Points on a hilly landscape, in no order, each with its height.
From any point a ball rolls to the lowest of the 2 points nearest to it. It stops when none of these is lower. Distance is the straight distance between rows; heights are no part of it.
(331): 108	89	108	100	104	77	95	102	91	133	114	68	139	114	105	95	89	125	75	78	110	109	103	91	78	107	122	130	91	127	125	107	106	78	106	73	118	79	86	114	108	76	99	112	103	115	131	110	91	69	111	119	90	61	97	134	82	105	87	99	86	126	99	122	83	114	104	88  h=1.09
(120): 93	132	80	100	112	126	92	104	85	61	92	136	58	112	84	126	96	82	110	68	74	67	95	83	101	105	93	75	97	91	73	97	65	138	99	91	108	92	100	105	70	121	107	110	94	97	89	95	99	138	72	131	105	103	120	81	123	126	90	112	108	75	105	59	108	90	126	104  h=2.23
(360): 71	85	98	71	87	100	111	123	144	110	84	104	148	118	102	113	53	88	141	124	142	142	87	80	107	106	96	101	111	99	75	129	127	93	41	113	86	116	78	89	128	78	93	127	52	92	116	105	91	80	129	80	81	79	74	80	93	87	116	91	93	137	97	140	80	126	90	123  h=4.80
(133): 139	132	101	89	128	74	100	87	129	142	121	65	85	89	86	46	147	123	97	91	66	67	97	113	102	106	112	86	110	52	107	82	97	106	101	95	131	121	114	149	125	113	114	84	127	114	122	108	99	108	121	91	125	95	107	144	127	121	84	77	119	96	66	80	117	65	73	93  h=1.64
(564): 55	73	92	111	98	72	65	116	84	129	108	136	68	77	98	98	133	138	103	76	117	62	107	68	84	113	106	115	108	86	115	121	79	99	93	119	71	108	90	109	119	100	105	66	138	106	63	78	117	85	81	69	119	107	73	106	92	78	117	111	97	70	130	91	132	73	123	70  h=2.76
(713): 122	98	103	92	119	140	117	118	98	85	72	114	111	109	112	103	80	79	114	112	66	95	95	73	74	77	75	117	84	45	101	119	84	126	104	102	127	103	151	124	84	96	118	117	88	119	102	115	79	159	49	150	80	115	122	79	100	125	94	68	110	115	70	54	99	123	94	95  h=1.41
(852): 87	79	70	73	119	96	73	93	136	63	56	108	90	79	83	76	94	113	117	112	94	86	106	91	116	95	89	81	79	69	54	101	77	88	49	108	87	152	93	74	116	64	113	116	86	95	95	108	110	111	120	38	96	129	96	86	101	84	109	99	93	49	120	102	124	80	132	93  h=3.40
(677): 118	87	122	143	88	80	83	79	71	88	75	85	103	110	93	95	72	85	96	109	138	147	114	136	118	80	72	109	114	131	114	100	103	81	116	108	95	128	90	80	102	110	99	89	115	72	78	104	113	78	117	47	77	118	76	98	59	68	119	105	111	81	108	131	89	104	65	133  h=4.54
(243): 106	115	98	117	107	115	79	90	73	60	114	127	84	94	86	132	85	89	86	86	92	92	77	94	125	96	104	88	118	123	75	101	62	136	92	112	98	112	97	65	78	104	99	102	107	89	94	102	98	76	62	112	89	97	127	86	95	88	86	95	55	29	108	76	113	126	151	121  h=2.32
(350): 103	85	109	143	92	81	80	68	66	131	142	76	98	77	107	99	106	101	69	113	115	111	112	120	109	87	127	106	106	142	168	73	105	74	153	83	100	79	88	110	98	132	103	103	127	116	109	116	101	81	118	106	116	79	99	151	102	83	75	134	89	114	124	126	91	76	109	75  h=5.79
(210): 95	129	89	84	103	145	95	81	91	56	105	127	103	104	81	131	100	106	103	89	85	74	94	95	117	90	116	78	100	142	53	86	58	146	114	89	96	110	100	63	63	93	104	111	108	73	71	93	109	122	66	108	91	119	96	92	108	114	112	100	108	69	114	84	98	114	140	123  h=1.69
(57): 99	113	105	76	95	112	96	90	112	107	115	89	114	129	95	90	94	123	133	101	106	107	124	108	123	131	118	97	112	151	98	85	133	101	109	73	100	68	84	115	107	82	62	92	70	82	80	72	117	64	118	87	105	97	99	106	107	84	98	117	129	136	104	130	66	138	94	112  h=1.98
(40): 74	73	73	91	106	100	65	121	103	107	112	132	58	62	100	115	112	119	92	87	85	58	97	86	89	101	104	90	108	113	86	94	76	110	68	111	66	125	104	93	106	120	116	74	129	100	89	92	104	70	81	89	123	113	87	112	108	89	106	105	100	69	130	69	133	72	149	82  h=3.17
(495): 105	133	76	72	96	81	95	94	114	96	106	85	93	114	66	79	149	126	75	21	88	90	80	121	98	121	102	97	90	93	102	116	66	97	112	89	117	90	74	107	95	119	93	109	112	93	115	92	133	85	100	85	127	51	125	105	129	125	82	104	100	81	119	98	114	77	90	115  h=3.13
(709): 79	86	87	64	97	116	89	121	105	99	71	101	106	113	92	86	97	111	118	100	72	91	128	78	71	100	71	76	69	77	86	104	112	82	65	78	102	100	113	108	104	107	83	76	108	99	82	77	94	127	82	83	119	99	78	81	117	117	139	96	141	114	129	97	107	60	70	103  h=2.27
(413): 105	85	82	103	122	127	124	119	105	83	68	109	104	95	102	106	84	82	118	110	87	96	70	71	103	104	106	107	67	38	96	110	81	123	82	104	119	102	134	110	72	83	106	126	87	111	139	123	72	153	56	142	78	119	104	77	102	128	87	77	71	86	73	42	104	134	100	84  h=1.96
(78): 129	135	113	73	130	94	123	72	70	81	137	102	126	146	95	91	26	119	67	98	126	135	85	104	96	105	82	137	98	132	103	130	108	106	112	60	104	91	82	80	125	64	112	122	98	78	116	95	148	58	86	77	93	88	109	90	97	93	100	148	100	131	110	138	94	126	120	143  h=3.37
(547): 88	47	114	122	89	99	102	129	88	105	63	82	122	87	145	99	98	86	72	130	108	126	82	91	73	75	79	101	101	51	109	100	133	56	72	150	92	123	153	89	132	87	99	128	140	155	108	125	55	121	82	108	79	99	81	130	76	124	115	87	105	98	80	102	119	119	68	60  h=7.68
(9): 123	113	66	99	115	108	88	77	110	82	123	111	57	89	89	92	113	77	70	80	96	80	64	117	137	89	94	69	99	82	90	63	63	114	116	95	94	122	71	87	79	115	82	115	99	75	122	119	106	130	98	83	126	104	123	105	126	96	76	94	49	54	87	52	114	84	111	108  h=1.57
(645): 107	117	100	65	91	130	100	103	114	81	100	103	109	135	90	106	86	85	124	113	82	97	129	115	119	103	99	90	105	138	59	93	112	128	104	86	82	92	82	100	99	104	84	104	50	77	74	90	113	85	102	92	95	102	117	77	119	95	113	110	120	124	109	108	78	111	99	128  h=2.40
(95): 104	103	70	120	99	99	83	89	91	101	121	104	65	69	93	100	117	85	76	68	97	89	66	87	119	82	92	85	99	99	93	95	58	115	92	95	107	99	80	91	84	116	91	102	119	93	112	112	79	79	94	106	108	86	121	98	108	100	79	89	51	54	101	56	123	109	133	99  h=2.10
(343): 62	58	100	133	82	94	72	105	91	128	97	85	93	75	102	92	96	85	95	121	104	110	119	119	111	112	125	84	125	117	107	76	129	64	104	118	79	115	90	108	115	114	101	72	99	95	75	59	111	84	133	60	110	112	56	126	91	66	120	108	95	104	125	121	81	92	96	73  h=6.18
(998): 107	113	92	100	99	113	82	117	112	77	79	124	65	106	92	133	112	86	108	65	90	81	98	87	98	112	90	86	106	86	83	103	70	124	69	135	92	114	97	94	88	111	88	89	76	125	80	59	84	94	76	117	116	93	110	62	112	101	101	109	96	72	103	78	114	91	115	103  h=2.65
(1016): 112	91	80	77	103	122	92	99	132	74	80	98	106	128	101	137	95	86	132	125	81	86	120	104	113	95	111	91	105	108	41	87	86	127	74	111	90	117	72	105	78	98	96	118	48	102	105	95	105	117	119	98	91	110	117	75	140	95	105	100	99	95	108	72	93	94	110	127  h=2.84
(225): 134	119	123	117	91	72	102	73	97	127	98	74	97	116	101	65	117	129	122	98	108	107	109	98	123	101	122	114	129	116	102	91	118	98	151	94	127	36	91	156	108	84	98	70	104	93	96	89	114	100	128	92	104	147	112	119	93	65	87	84	123	105	91	128	89	105	82	104  h=2.64
(635): 94	65	113	114	99	81	99	127	113	140	95	103	93	77	129	101	112	109	67	107	80	92	99	66	84	80	118	62	120	67	96	101	104	83	95	138	109	131	134	98	129	100	106	113	145	139	131	123	57	81	91	95	87	92	106	135	102	125	81	82	76	85	71	73	114	100	101	82  h=3.11
(592): 86	61	84	131	99	104	93	89	82	98	83	83	118	100	112	92	47	87	92	149	114	104	121	112	101	86	111	94	124	122	91	92	90	107	102	102	125	114	123	93	113	87	119	99	99	60	145	121	91	85	125	77	79	134	102	108	94	75	95	73	85	71	126	108	82	117	110	114  h=4.70
(497): 106	123	112	98	125	86	105	83	63	92	120	90	136	126	86	88	40	118	65	106	120	127	76	106	97	122	95	140	98	124	109	127	115	97	112	55	91	114	85	73	106	89	115	108	92	80	125	103	142	27	58	86	83	64	87	99	79	97	111	120	81	97	123	122	80	138	122	133  h=2.93
(162): 101	72	98	87	121	109	142	102	89	70	109	113	122	90	115	87	74	55	75	130	131	133	74	98	90	97	78	137	50	77	125	137	116	104	81	73	101	106	106	72	81	106	122	138	88	129	161	116	48	101	75	134	72	94	99	65	98	117	94	105	94	132	89	78	92	106	105	90  h=6.87
(789): 85	58	100	105	104	98	101	109	120	114	68	89	107	94	135	75	76	105	109	127	70	89	111	86	75	71	108	61	114	99	45	82	84	84	57	129	125	127	135	93	128	70	115	120	131	118	129	120	98	112	117	92	82	144	94	129	121	108	110	60	119	86	84	78	100	91	104	96  h=8.19
(821): 126	86	112	107	111	75	96	124	117	154	93	71	84	92	101	78	118	102	95	105	104	76	119	127	98	92	119	128	128	77	119	91	134	111	97	139	118	125	127	132	120	114	106	68	111	107	111	76	84	98	111	82	115	113	94	115	89	68	104	89	111	87	94	87	105	88	80	107  h=0.65
(603): 106	107	88	93	99	116	81	114	144	79	59	125	97	113	104	145	103	109	134	85	99	92	111	79	99	98	102	85	114	94	48	118	67	137	61	140	91	107	89	80	90	80	99	124	58	125	82	68	98	115	85	110	87	102	119	47	124	93	105	96	104	91	107	75	116	96	127	112  h=3.01
(609): 96	90	111	107	72	87	114	104	84	127	80	98	109	130	88	85	127	142	116	84	115	95	117	84	53	106	92	127	101	125	108	115	115	85	135	87	102	56	106	129	91	101	97	62	128	103	65	74	115	107	107	76	111	133	79	107	74	92	117	101	159	109	117	136	111	99	67	109  h=1.23
(679): 62	88	94	90	109	121	93	103	78	93	85	98	107	63	124	84	96	97	107	139	72	77	99	73	77	72	101	70	76	73	65	86	86	75	60	101	116	87	148	94	101	78	97	108	135	107	88	137	112	158	95	129	105	133	58	129	107	132	123	74	126	98	88	66	125	99	110	60  h=7.82
(336): 99	120	108	78	99	117	115	100	76	64	111	95	104	112	101	114	88	81	75	84	86	118	93	103	85	90	70	126	74	116	124	96	105	102	114	63	89	81	91	76	96	115	115	127	91	114	99	97	95	96	80	121	101	76	102	71	96	131	116	118	108	143	113	102	101	91	106	101  h=2.74
(714): 80	96	90	79	117	85	98	105	96	93	106	89	133	117	97	95	46	124	81	100	119	126	70	87	72	117	85	142	69	120	116	126	118	91	78	71	83	119	93	88	110	79	122	117	65	109	131	89	103	40	82	87	95	58	83	87	92	82	112	106	92	134	109	122	81	123	125	126  h=2.36
(55): 109	110	115	90	114	95	97	106	102	133	114	64	113	114	97	92	121	133	110	84	81	99	101	88	92	111	136	108	104	116	109	94	110	92	107	78	121	66	102	136	100	88	104	97	104	110	118	108	99	80	100	121	103	90	104	134	87	117	91	75	110	112	79	103	79	118	78	71  h=1.62
(264): 98	76	103	100	94	93	101	136	108	108	91	95	98	70	113	95	120	64	84	95	103	124	74	97	104	90	83	100	63	42	100	95	103	68	67	103	99	102	92	106	74	92	63	110	88	116	93	105	59	136	99	121	101	84	86	93	108	120	111	101	79	96	76	63	102	87	53	71  h=7.23
(873): 114	91	121	110	88	84	92	127	107	137	96	76	112	70	117	109	130	63	79	99	105	125	82	118	102	97	75	129	82	68	110	92	137	57	80	130	97	99	97	107	86	97	58	93	118	147	101	115	59	121	105	141	103	64	80	126	91	118	104	107	94	108	71	105	97	72	53	76  h=7.37
(82): 89	99	118	102	83	105	82	110	133	112	98	87	86	97	122	131	123	114	122	117	94	100	119	89	107	120	118	84	124	125	98	99	114	104	65	141	85	84	87	102	127	92	92	83	81	125	78	68	85	81	108	108	98	100	98	83	92	75	115	98	99	129	101	104	91	98	100	89  h=4.17
(511): 125	137	137	114	104	117	120	86	92	67	115	128	94	101	106	120	91	70	126	107	99	90	109	113	136	105	72	98	117	91	88	86	87	119	134	85	77	95	76	106	89	125	93	117	52	71	76	113	107	154	91	141	87	109	139	63	112	111	80	110	88	115	76	102	79	104	105	114  h=6.29
(983): 123	74	105	123	101	83	91	99	102	146	107	87	91	90	131	74	99	86	75	114	108	91	137	128	91	54	100	121	124	115	128	85	122	89	124	111	115	113	135	134	129	125	131	90	152	119	128	114	77	88	107	104	89	136	93	133	92	93	100	99	125	106	91	86	109	81	98	110  h=1.40
(732): 134	95	97	79	119	74	106	129	147	136	94	73	94	104	95	52	132	119	109	89	79	60	117	118	102	107	104	107	104	37	118	93	107	103	82	132	123	128	113	130	116	97	109	54	101	122	100	88	93	103	102	90	130	105	95	110	107	107	91	79	95	80	79	78	111	78	73	95  h=1.15
(391): 88	54	83	59	121	112	79	119	126	82	63	93	97	82	97	87	80	87	132	125	78	100	116	86	91	100	105	80	76	59	76	90	95	85	59	101	90	133	120	107	107	81	119	83	80	103	101	104	98	130	90	93	119	114	81	87	110	105	130	88	111	81	116	90	111	77	101	84  h=2.83
(648): 84	105	68	78	104	99	92	84	117	73	64	121	84	91	83	76	106	117	104	78	92	60	110	87	101	85	80	68	79	103	42	96	66	110	80	82	94	113	94	80	101	75	115	93	125	79	93	118	106	123	114	38	101	129	91	93	105	97	110	98	99	49	115	86	121	76	131	103  h=2.85
(445): 137	146	126	112	106	61	112	94	97	93	124	94	87	86	79	104	105	88	79	71	117	98	72	154	132	118	73	135	105	94	122	103	102	111	119	94	95	109	79	91	89	115	84	96	87	63	97	99	123	107	96	113	96	76	140	91	88	112	64	105	66	93	81	104	106	106	83	108  h=3.32
(478): 84	83	96	77	79	102	89	120	142	120	71	85	103	117	118	116	92	111	136	98	103	123	112	81	103	113	106	89	112	106	78	106	132	92	56	122	83	96	87	114	131	81	83	98	70	106	74	72	98	99	113	78	102	86	87	82	100	76	129	83	114	130	109	120	95	111	78	102  h=4.43
(219): 124	115	120	77	93	96	119	88	102	109	112	95	121	140	108	74	91	124	117	84	113	125	109	105	96	111	105	110	102	145	112	96	123	100	132	69	118	16	99	123	123	71	101	95	83	97	94	95	112	87	129	97	100	124	113	115	93	93	92	116	140	138	92	149	80	112	87	103  h=2.35
(272): 88	91	121	108	81	81	92	80	71	92	116	111	88	129	104	110	108	132	103	80	110	94	104	80	85	98	110	107	108	154	135	140	89	100	117	99	74	65	65	93	112	99	98	86	105	131	63	87	101	53	86	80	78	110	108	103	74	88	108	109	101	113	117	134	107	103	121	112  h=3.52
(354): 104	121	84	104	92	77	76	80	108	117	127	69	81	84	72	72	159	131	70	49	101	81	90	101	113	116	125	79	99	115	105	87	76	95	104	90	93	112	54	91	106	106	87	83	121	95	91	75	128	78	119	53	117	67	101	120	120	96	102	114	98	81	115	89	104	84	108	91  h=3.49
(650): 99	73	101	114	91	96	122	75	75	73	108	101	131	121	113	99	31	96	97	127	132	138	104	90	112	82	82	98	93	143	96	136	98	100	86	99	93	95	80	62	118	77	103	113	82	88	117	115	95	64	124	79	70	108	89	89	86	87	97	114	85	119	93	123	86	111	115	109  h=3.64
(663): 142	166	129	108	84	100	113	88	71	103	89	119	78	108	86	103	95	113	88	78	108	100	84	139	120	98	87	107	124	77	108	90	111	98	152	90	88	97	109	95	89	115	114	89	113	42	46	104	157	157	114	75	89	110	132	82	73	104	100	93	125	79	96	128	95	90	65	132  h=3.84
(388): 97	83	91	72	131	114	148	108	102	61	114	127	133	99	99	110	71	55	95	147	111	105	84	110	94	119	116	119	88	93	121	128	101	119	98	60	106	106	94	78	85	124	121	127	62	98	144	116	60	132	87	162	77	94	114	45	110	129	67	109	89	127	82	95	93	99	121	107  h=6.66
(32): 121	147	112	104	105	124	116	76	99	83	115	115	83	100	98	120	115	80	138	119	77	81	115	124	128	117	81	90	107	92	97	73	112	112	131	96	79	88	108	129	92	128	90	84	61	57	66	91	123	135	108	129	122	106	135	86	106	87	93	110	113	107	80	89	76	97	96	108  h=6.16
(876): 78	89	126	152	81	90	84	71	107	108	108	93	97	83	111	104	102	97	107	127	110	106	108	120	142	116	113	74	128	111	109	73	118	83	110	132	83	123	75	75	101	91	87	89	92	88	56	70	111	78	136	50	104	124	63	112	107	44	117	118	75	89	98	136	80	129	93	95  h=6.05
(1017): 83	95	96	104	84	72	78	108	66	123	102	137	78	73	69	105	156	139	104	67	121	61	103	71	62	99	105	120	80	81	124	130	74	89	111	109	85	100	103	124	88	126	95	67	165	117	79	86	102	90	80	84	128	85	76	120	94	113	117	121	93	77	123	101	143	75	107	83  h=2.33
(680): 133	120	62	85	131	104	98	100	100	102	110	104	65	112	83	88	105	83	72	71	82	83	79	132	131	98	100	105	124	94	102	86	85	115	128	76	95	110	68	117	104	135	113	126	67	65	122	113	140	121	96	98	114	84	167	92	121	98	78	86	73	67	107	70	121	80	94	119  h=2.07
(516): 92	107	109	146	81	115	103	76	123	96	108	105	87	84	109	121	122	104	136	151	99	90	121	121	141	117	129	70	129	110	80	76	105	103	113	144	90	122	105	88	101	90	93	71	75	86	73	77	112	103	148	79	118	146	87	94	117	33	119	124	78	93	113	110	79	111	119	108  h=5.89
(170): 104	74	96	109	95	96	89	139	109	133	104	99	105	76	120	101	128	87	60	83	100	110	68	84	95	95	132	72	92	54	107	105	97	84	79	112	117	115	89	88	105	97	99	105	131	141	123	116	41	81	98	123	84	68	128	111	109	127	77	85	56	78	64	57	103	82	92	77  h=3.10
(485): 100	41	112	121	96	77	93	114	87	145	95	96	99	109	131	85	97	102	75	118	91	83	110	94	78	59	116	102	132	98	119	110	110	89	113	142	114	131	142	107	130	119	125	114	156	142	131	122	51	77	96	78	69	126	100	143	78	109	87	100	98	100	83	94	103	109	102	87  h=2.34
(802): 86	106	132	104	72	97	91	103	104	103	119	91	81	106	106	137	131	138	113	82	108	108	107	93	100	119	118	85	109	135	122	122	94	90	89	114	74	63	62	92	112	106	69	91	93	132	62	67	87	60	98	107	94	79	86	86	82	93	98	121	104	128	96	118	100	105	114	74  h=3.89
(292): 107	86	90	136	86	104	82	84	66	118	135	88	75	67	113	123	106	72	71	113	119	105	118	117	97	57	89	100	98	134	160	63	119	68	141	94	88	78	107	110	94	129	105	102	138	117	94	127	107	98	108	122	119	94	83	128	84	99	96	133	104	132	100	112	115	75	110	86  h=5.60
(708): 68	106	96	73	113	101	124	121	117	82	114	104	127	111	81	101	100	101	97	69	94	114	91	80	89	126	89	132	64	117	97	121	99	102	77	63	84	80	69	79	90	93	86	122	77	130	111	87	94	71	68	137	93	50	87	71	105	133	101	111	99	153	95	116	98	122	107	91  h=2.22
(71): 72	110	107	107	75	91	106	101	82	108	97	124	93	124	64	106	141	146	91	64	111	60	111	77	49	112	102	107	87	117	124	132	95	104	139	91	94	68	110	125	89	115	113	72	157	105	79	78	114	84	75	86	123	103	95	111	85	117	111	105	126	106	131	114	118	93	102	102  h=1.78
(42): 49	69	101	83	92	97	117	128	126	108	95	110	154	90	120	118	63	84	116	147	146	142	81	89	105	134	122	87	106	92	93	111	134	82	69	114	89	125	85	72	131	83	97	122	67	92	120	113	88	104	125	104	96	73	54	95	95	103	102	97	77	129	97	143	74	111	102	88  h=5.12
(215): 94	98	109	127	87	105	100	77	63	64	101	93	96	99	112	105	66	63	86	106	122	139	103	125	100	60	63	94	88	121	127	86	91	85	126	97	92	110	106	51	100	111	118	118	114	74	101	120	114	104	98	86	85	106	85	105	82	103	108	113	105	103	107	120	84	99	80	104  h=5.02
(970): 100	101	90	106	129	119	119	123	84	58	91	117	104	89	90	117	86	76	105	100	104	98	65	94	104	127	97	124	80	66	121	124	99	134	85	107	113	93	111	95	56	102	110	116	74	102	117	109	77	105	62	151	91	88	103	60	85	113	87	91	72	92	96	72	103	143	112	84  h=2.42
(282): 76	88	119	122	77	116	83	94	130	82	102	110	101	76	121	151	99	83	130	160	103	112	123	115	127	105	130	66	116	109	78	66	103	104	92	152	68	141	121	64	90	107	84	99	59	97	97	100	96	114	126	112	113	120	82	94	119	65	110	104	71	97	111	115	74	98	117	105  h=5.70
(636): 83	72	94	106	93	85	94	95	74	88	91	91	113	130	119	90	61	119	85	106	113	101	108	71	90	84	101	113	98	150	129	120	95	101	99	82	98	75	85	78	108	79	110	103	100	122	99	95	102	66	102	69	77	116	97	101	77	73	115	108	100	120	112	125	101	106	126	110  h=3.07
(238): 108	150	90	92	87	95	101	76	101	110	122	95	83	103	85	92	169	143	96	41	94	98	105	78	67	108	115	92	97	131	108	116	75	106	129	84	124	41	85	129	102	118	90	90	137	95	100	89	121	71	122	94	116	72	136	108	123	114	99	102	116	98	122	114	109	90	90	86  h=2.77
(322): 133	133	130	116	76	83	115	80	83	96	88	86	93	131	81	84	96	106	95	89	124	134	97	134	106	98	90	117	118	118	103	102	112	80	153	95	97	79	91	89	100	103	95	75	109	61	64	102	141	100	115	60	96	119	103	103	62	79	113	114	132	98	111	145	82	105	55	134  h=4.15
(606): 86	79	85	100	101	131	102	93	99	89	71	95	110	95	124	108	79	90	121	136	72	84	92	68	73	73	112	92	93	109	50	89	61	118	83	110	126	92	145	81	87	71	103	124	113	94	122	136	110	143	102	126	79	157	93	112	108	114	101	61	104	86	85	52	108	124	123	93  h=8.00
(318): 99	122	76	80	105	129	88	73	103	63	98	131	98	106	80	104	88	109	118	91	90	75	106	95	117	91	115	68	107	127	50	94	74	133	99	89	96	132	98	65	93	81	112	93	128	68	80	99	126	122	91	54	101	128	91	102	100	91	103	94	115	39	127	94	104	86	135	133  h=2.24
(351): 105	130	92	126	108	128	108	71	110	110	113	105	82	79	94	102	118	99	138	147	67	72	119	111	137	109	109	69	122	110	87	62	110	123	125	105	106	105	109	127	102	104	112	53	97	68	95	89	113	119	131	114	121	133	108	113	116	60	103	110	109	102	98	81	90	97	111	107  h=6.03
(249): 87	87	95	75	89	116	102	114	99	109	72	92	117	115	91	75	94	117	135	91	85	96	135	83	48	104	72	98	91	101	91	107	121	85	97	94	103	78	128	127	97	95	93	78	126	93	76	81	108	108	102	69	122	107	71	91	88	97	144	92	162	124	125	128	87	92	60	111  h=1.79
(509): 62	81	111	110	90	108	120	89	126	92	114	112	138	90	108	130	77	83	119	141	121	112	111	97	140	123	134	74	109	113	75	89	113	107	94	118	76	124	81	50	99	89	75	128	62	80	113	106	88	99	123	104	91	91	73	79	111	86	89	109	63	104	101	126	79	118	104	105  h=5.44
(7): 78	106	104	78	57	126	116	105	104	79	65	119	100	161	85	90	80	103	118	95	95	98	131	86	46	85	66	82	85	114	65	117	112	110	108	89	106	90	127	91	100	113	111	84	116	81	61	81	106	111	110	70	104	134	95	87	102	100	148	91	170	136	131	132	88	91	89	142  h=2.38
(415): 95	109	91	104	127	97	107	134	114	86	88	110	106	96	82	113	107	86	110	50	96	113	78	110	107	143	88	136	85	67	131	128	112	126	78	112	116	98	94	111	58	99	96	96	57	121	87	88	93	90	71	153	113	60	107	63	98	119	69	110	81	77	99	96	108	126	103	101  h=2.75
(405): 100	134	88	84	89	116	97	79	103	106	117	83	109	114	78	96	135	127	129	93	84	95	105	98	115	145	132	97	118	120	82	76	109	104	122	75	105	67	80	126	84	75	68	84	85	81	103	84	129	80	103	92	112	89	110	117	111	83	96	103	122	107	99	107	76	126	86	94  h=1.68
(242): 124	132	115	100	112	47	125	123	108	88	110	100	106	85	66	103	112	64	91	68	123	107	75	151	121	151	75	156	101	83	117	136	111	106	95	96	117	108	76	113	67	113	95	106	52	91	92	95	91	91	92	155	107	61	122	79	90	118	52	112	76	90	84	119	112	114	100	106  h=3.04
(228): 130	143	96	92	136	93	104	77	132	138	122	69	95	114	97	65	157	149	101	57	66	96	113	99	78	99	121	89	113	82	97	97	76	106	107	84	154	88	103	156	129	112	112	97	122	112	127	105	121	83	105	98	114	76	129	137	135	128	82	64	114	96	88	85	121	67	65	85  h=2.06
(246): 110	69	107	93	105	118	106	131	96	118	74	103	103	87	122	100	117	68	86	120	80	116	84	95	73	68	74	110	74	10	109	87	130	73	75	119	111	138	163	105	89	104	91	115	133	153	107	113	41	133	55	126	105	91	92	112	90	138	114	101	114	107	85	83	129	92	68	87  h=7.44
(700): 102	107	112	84	110	108	141	94	98	75	138	127	122	100	114	120	71	76	111	146	97	94	110	115	127	101	99	95	103	99	113	77	92	108	132	57	89	97	95	99	80	112	102	128	53	80	120	125	97	156	93	166	85	111	125	72	126	114	61	101	75	142	78	102	77	94	116	100  h=6.46
(112): 84	68	102	95	104	108	106	118	108	96	79	98	104	90	103	105	84	58	102	116	110	137	89	98	101	79	73	117	67	73	109	105	113	93	79	104	90	112	103	77	93	98	95	113	76	103	115	108	55	107	103	116	86	90	93	84	94	117	113	95	79	117	95	78	95	100	81	91  h=7.08
(916): 82	72	87	101	103	105	104	81	83	73	95	98	133	113	119	100	32	100	83	164	126	120	102	89	100	94	106	119	89	112	102	144	105	118	71	113	112	110	125	80	107	74	116	122	75	90	165	128	83	66	111	82	46	115	104	88	89	79	87	80	77	92	108	94	79	124	127	116  h=4.20
(661): 133	160	93	88	108	104	122	79	117	144	114	102	73	100	88	74	163	139	98	68	84	97	100	103	74	92	116	95	113	83	99	108	92	105	133	78	138	48	110	162	122	119	115	84	125	99	112	99	150	117	121	85	123	100	130	126	120	113	94	81	141	107	102	108	129	58	75	83  h=2.41
(751): 149	167	129	110	86	81	119	93	77	98	101	107	81	90	93	105	106	95	81	84	116	109	72	151	122	94	62	133	123	89	119	96	94	94	149	94	83	89	103	96	87	117	95	106	85	49	76	100	157	145	116	95	86	88	152	95	82	104	74	104	98	99	80	119	113	92	83	99  h=3.59
(308): 104	91	72	119	107	68	75	124	109	123	121	95	84	76	96	104	134	105	82	65	116	87	77	90	115	108	116	96	103	79	124	107	78	102	80	125	103	101	76	113	95	112	97	92	110	117	110	99	72	60	108	121	99	61	121	96	98	88	75	85	43	52	87	68	118	102	119	93  h=2.57
(280): 86	95	92	66	112	99	126	115	102	100	115	86	137	127	91	97	64	113	93	90	102	103	95	73	83	125	113	130	73	132	111	122	116	104	86	65	114	75	68	92	104	65	113	115	84	114	126	104	89	57	95	128	92	67	94	93	90	105	98	96	97	144	82	116	88	126	123	103  h=1.73
(859): 109	82	96	100	110	105	96	111	76	113	93	106	93	59	113	80	102	75	100	126	70	82	106	88	90	72	85	76	77	27	91	67	107	78	79	108	104	127	150	133	89	101	90	97	155	121	94	133	79	156	72	115	127	129	60	139	95	140	104	84	124	101	73	76	124	108	79	80  h=7.64
(263): 115	118	111	120	81	108	95	77	65	78	117	104	61	88	110	123	101	65	75	93	106	120	106	127	110	54	62	102	91	127	142	63	112	83	144	99	89	86	109	74	101	133	98	107	122	102	84	120	114	124	103	117	108	100	95	103	86	118	94	128	110	121	89	107	103	70	85	101  h=5.36
(711): 70	81	100	130	88	92	76	90	77	126	119	72	110	85	98	86	101	96	79	113	104	113	108	114	94	115	116	92	106	128	126	59	129	57	130	84	87	106	100	103	94	115	85	86	105	94	94	93	114	89	119	95	119	82	67	151	106	81	115	115	115	120	118	112	72	105	77	62  h=6.00

For each start below, name the point where the ball stops.
(711) -> (713)
(873) -> (636)
(322) -> (713)
(264) -> (636)
(32) -> (636)
(360) -> (636)
(354) -> (821)
(1016) -> (331)
(495) -> (821)

Call two points neighbours if one is among the 2 nearest of the other. Go from one point of each pair to the other, from neighbour to neighbour, staying as low as possible. Name the highest point that can't be avoided.
(9) / (821) -> (635)
(210) / (280) -> (603)
(713) / (636) -> (343)
(713) / (331) -> (445)
(9) / (210) -> (243)
